A landscape with many peaks, sampled at points; each row gives a point and its height.
A climber steps from a point to the highest of its 5 nearest points, and stops where none of them is higher. Distance is the straight distance between rows; heights are no part of it.
k_283: [140 121 133 185 118 148 131 183 143 125 104 164 159 164 130 122 161 100
 119 138]  (h 558)
k_864: [149 115 144 230 135 175 113 105  66 173 174 123 148 164 131 169 147 133
 122 118]  (h 402)
k_252: [135 129 121  61  98  90 150  82 112 126 130  67 123  83 101 156  66 187
  92 141]  (h 395)
k_441: [133 144 111  87 101 104 123  76 105 123 128  65 103 113  94 166  64 170
  84 139]  (h 713)
k_245: [164 136 146 252 129 196 123 114  77 177 167 156 144 177 130 153 140 110
  86 115]  (h 742)
k_922: [145 134 104  86 111 132 112  77  68 135 130  89 104 150 108 165 109 149
  74 148]  (h 677)
k_359: [142 125 135 230 116 171 141 161 149 173 105 176 141 145 103 131 207 101
 150 135]  (h 265)
k_707: [114 141 122  50 140 107 138 146 152  99 132 118 114  56 131 125 106 135
 168 104]  (h 763)
k_744: [105 129 116  37 119  95 126 111 139  93 138  80 124  60 114 140  91 161
 146 117]  (h 937)
k_490: [148 119 107  82 118 120 120  76  67 135 136  89 137 168 112 168 109 119
  91 134]  (h 528)
k_566: [118 130 135 107 145 119 102 128 144 125 124 141 133 124 136  96 110 117
 105 118]  (h 323)
k_926: [144 135 110  89 113 133 100  98  84 126 140  85 121 147 105 141  97 120
  70 126]  (h 555)
k_516: [128 135 114 112 142 145 106  92  82 135 129 114 129 163 131 149 129 113
 110 137]  (h 501)
k_201: [131 114 130  99 127  98 119 101 120 117 152  82 112  86 115 116  87 173
 108 134]  (h 549)
k_960: [132 122 118 164 127 143 136 178 147 140 116 155 139 161 128 116 153  88
 137 132]  (h 754)
k_898: [157 123 151 240 120 173 117 112  98 173 159 146 151 159 128 149 142 118
 106 104]  (h 435)
k_229: [100 130 113  41 109  93 129  91 136  89 144  68 129  73 112 176  95 172
 146 149]  (h 745)
k_377: [118 139 106  61 151  94 148 151 183  84 124 134 116  82 135 107 125 132
 159 107]  (h 560)
k_372: [146 120 122 130 129 155 112 123  67 117 125 133 123 166 147 146 130 113
 122 144]  (h 349)
k_585: [111 123 123 155 112 125 118 178 165 142 105 160 138 143 137  87 143 114
 121 142]  (h 487)
k_600: [141 131 133 131 128 148 108 131 121 124 127 138 122 166 166 129 122 107
 116 122]  (h 590)
k_86: [143 121 167 198 139 158 134 115  78 147 149 149 156 160 135 167 147 123
 118 115]  (h 258)
k_324: [115 130 134  82 136  97 115  82 125 118 143  88 121  93 123 125  88 146
 125 120]  (h 674)
k_737: [152 113 135 125 121 139 126  69  52 138 133 106 131 166 118 190 128 140
  92 139]  (h 515)
k_408: [122 119 137 149 125 137  99 161 145 138 118 149 137 151 142 107 141  98
 107 134]  (h 561)
k_231: [102 150 118  39 141 102 135 138 155  87 144 113 113  75 132 123 100 147
 172 130]  (h 756)
k_968: [ 75 168 102  32 134  59 139 168 203  78 133 135 129  73 157  82  97 143
 149 141]  (h 50)
k_256: [108 133 146 153 125 144 137 183 198 167  98 187 157 158 127  67 172 109
 139 147]  (h 443)
k_774: [112 124 147 104 154  93 142 124 173 107 126 117 121  98 123 100 103 121
 142 103]  (h 759)
k_390: [152 112 145 173 142 153 135 130  79 134 133 151 129 160 146 157 148 121
 142 117]  (h 257)
k_561: [145 112 146 221 136 172 137 139  96 129 129 162 163 162 118 156 157 118
 136 114]  (h 238)
k_863: [110 131 120  56 133 103 127 100 121 117 143  87 116  64  98 133 109 162
 158 121]  (h 869)
k_95: [158 119 132 140 136 147 118  96  70 122 146 126 131 160 147 176 134 114
 117 142]  (h 401)
k_820: [135 145 108  92 109 106 131  65  95 126 126  72 104 123 111 161  75 152
  63 136]  (h 757)
k_683: [129 124 141 145 130 114 122 159 152 137  99 154 133 151 148  83 127 107
 121 136]  (h 466)
k_521: [133 119  98 191 105 171 125 173 144 157 110 172 154 152 120 107 199 104
 145 143]  (h 421)
k_505: [132 144 123  80  83 111 125  70 106 112 126  52 112 100  99 166  63 161
  62 132]  (h 915)
k_484: [107 112 140 149 113 108 124 163 189 162  97 174 135 134 140  74 154 106
 151 144]  (h 462)
k_383: [115 118 126 170 116 121 135 175 185 155 107 174 145 152 142  81 161  99
 128 147]  (h 465)
k_22: [127 125 119 192 124 169 145 175 144 133 108 176 143 147 135 132 189 109
 132 136]  (h 406)
k_592: [151 132 131 125 141 134  98 112  97 129 132 130 126 146 155 122 129 122
 112 144]  (h 503)
k_293: [151 107 147 179 139 155 123 102  35 137 149 139 145 164 143 179 148 119
 127 120]  (h 346)
k_780: [117 128 122  88 152 127 124 105 120 139 135 115 116 122 147 104  82 130
 116 117]  (h 733)
k_760: [113 165 114  42 139  93 135 166 178  88 132 132 109  67 140 105 122 148
 164 121]  (h 511)
k_173: [120 133 137  88 153 120 121 120 137 114 121 129 107 104 150 103  99 125
 147 120]  (h 720)
k_606: [107 148 121  87 144  99 140 150 200 112 100 140  95  79 126  97 129 117
 167 103]  (h 510)
k_594: [142 121 106 200 121 196 142 172 159 166 111 197 162 153  99 114 208 104
 139 139]  (h 398)
k_145: [142 124 121  88 127 127 116  91 115 147 150  99 102 134 135 111 112 137
 106 135]  (h 456)
k_706: [139 129 136 117 125 140 108 126 113 129 123 127 134 159 153 112 100 110
 105 125]  (h 793)
k_355: [123 128 149 123 147 107 133 146 179 128 114 148 118 122 146 101 119 115
 123 120]  (h 379)
k_670: [120 144 100  93 106 111 116  76  89 128 139  74 116 127 115 149  80 142
  83 146]  (h 818)
k_437: [133 135 133 188 109 167 139 182 176 167 107 197 159 146 128  62 216 106
 161 144]  (h 324)
k_169: [115 133 122  53 101  96 133  88 127  99 140  57 124  62 105 170  78 194
 118 141]  (h 581)
k_915: [119 130 134  69 150 106 140 130 167  99 136 119 105  89 132 117 123 148
 160 109]  (h 798)
k_821: [171 130 157 244 134 160 126 104  69 172 184 139 124 166 137 162 145 122
 103 117]  (h 529)
k_624: [120 127 132 145 133 121 121 149 151 130 112 141 134 163 156  85 112 115
 113 139]  (h 352)
k_56: [104 159  94  27 129  72 147 182 206  90 120 137 108  66 141  82 116 149
 174 112]  (h 263)
k_884: [113 120 141 136 127 114 139 150 177 134 102 145 137 147 152  98 119 106
 127 135]  (h 386)
k_991: [152 129 151 232 142 168 142 128 101 148 138 145 163 157 132 141 155 129
 130 107]  (h 256)
k_654: [144 139 136 148 127 143 115 145 128 135 106 143 144 165 152 129 147  96
 118 139]  (h 591)
k_574: [131 154 121  81  83 103 126  65 104 113 142  44 124  94 103 172  45 189
  86 144]  (h 623)
k_882: [102 117 123 140 131 105 133 157 201 138  94 172 118 128 138  80 146 107
 129 145]  (h 446)
k_431: [100 113 139 123 145 104 139 146 185 128  90 150 106 122 118  96 127 111
 141 117]  (h 396)
k_24: [146 127 132 140 134 134 116  96  47 136 142 119 132 169 125 175 137 120
 123 140]  (h 474)
k_716: [134 114 138 183 131 155 128 157 112 129 117 160 138 166 142 154 167 109
 135 125]  (h 227)
k_553: [142 105 130 145 135 153 117 120  61 138 140 133 136 169 146 139 147 120
 126 136]  (h 344)
k_769: [ 91 113 138 142 128 112 139 160 210 143  91 172 114 125 118  72 140 107
 180 137]  (h 426)
k_352: [151 109 154 212 141 151 132 107  63 161 165 118 150 162 137 178 138 154
 123 113]  (h 337)
k_797: [113 129 112  46 122  97 130 102 128 113 132  73 110  62 103 139 100 172
 137 144]  (h 820)
k_709: [114 110 142  89 147 117 121  99 134 128 146 111 111 107 137 121  98 137
 126 114]  (h 582)
k_32: [115 144 126  55 134 113 136 134 156  98 141 106 118  71 129 125 106 149
 159 111]  (h 819)
k_97: [103 131 124  92 144 115 151 144 176  95  98 135 102  86 133 112 112 117
 159 110]  (h 680)
k_614: [163 123 134 205 118 167 133 156 129 126 119 158 156 152 125 150 176 101
 128 126]  (h 325)
k_44: [114 155 112  80 137  98 161 167 218  85  83 148 100  99 119  88 132 122
 171 105]  (h 442)
k_393: [116 128 116  42 113  94 125 109 136  92 132  73 116  63 106 163  94 168
 156 135]  (h 905)
k_559: [142 113 146 198 136 172 141 160  96 134 137 144 165 164 147 169 161 124
 139 120]  (h 245)
k_261: [ 96 107 137 139 146 108 138 156 216 117  85 164  95 101 124  93 134 106
 179 124]  (h 453)
k_958: [134 131 119  85 100 148 124  66  77 113 132  75 104 129  99 168  87 147
  66 146]  (h 746)
k_811: [151 112 139 157 128 145 123  90  33 139 146 100 139 181 114 180 156 125
 110 138]  (h 480)
k_278: [104 132 105  45 133 114 125 135 143  83 147 108 124  62 131 121 101 153
 149 123]  (h 866)
k_20: [130 129 121  87 122 112 116  75 109 106 146  69 104 109 100 137  82 155
  88 126]  (h 753)
k_671: [ 94 166 101  24 120  60 126 173 187  70 157 118 132  73 145  93 100 148
 161 122]  (h 81)
k_772: [152 123 150 252 131 157 143 154 107 164 139 153 153 147 105 142 176 105
 121 120]  (h 225)
k_733: [133 110 142 174 132 150 118 100  50 149 164 112 133 163 131 175 140 129
 115 138]  (h 351)
k_602: [138 132 121 114 123 139 105  79  65 138 129 110 125 157 120 146 122 134
 104 142]  (h 557)
k_978: [126 125 136  99 133 134 107 117 106 134 135  98 111 138 151 118 125 124
 104 138]  (h 454)
k_305: [147 122 133 220 123 172 137 164 127 139 118 173 158 162 112 148 193 102
 142 119]  (h 223)
k_296: [150 115 147 174 130 151 133 144  92 128 134 147 150 160 144 142 153 101
 145 122]  (h 246)
k_631: [101 136 116 123 151  89 152 154 199  99  89 148 104  99 114  79 120 130
 163 112]  (h 490)
k_107: [166 124 148 230 126 170 121  98  54 170 167 128 133 174 137 167 136 139
 103 120]  (h 520)
k_869: [128 118 120 182 107 152 130 187 166 161 119 179 153 146 122  92 195 104
 140 143]  (h 441)
k_717: [106 126 123 102 144  88 145 155 199 107  84 156  92  99 132  84 121 111
 174 105]  (h 554)
k_530: [113 132 147 120 160 100 129 133 162 114 115 138 120 120 135 101 108 113
 132 117]  (h 541)
k_137: [145 108 142 190 124 143 108  90  47 163 164 124 151 168 141 165 153 129
 124 126]  (h 230)
k_801: [109 160 103  63 137  86 146 165 191  90 110 146 106  84 131  92 119 139
 167 101]  (h 297)
k_149: [134 130 111 208 120 191 151 177 161 170 115 200 157 149 109  56 241 110
 160 135]  (h 281)
k_403: [118 119 110  69 117  95 124  99 116 119 144  74 106  91  94 145  65 160
 126 140]  (h 312)

For each start below, name the point where the climber stops.
k_296: k_670
k_261: k_744
k_86: k_670
k_559: k_670
k_431: k_744
k_355: k_744
k_606: k_744
k_594: k_960
k_149: k_960
k_437: k_960
k_733: k_670
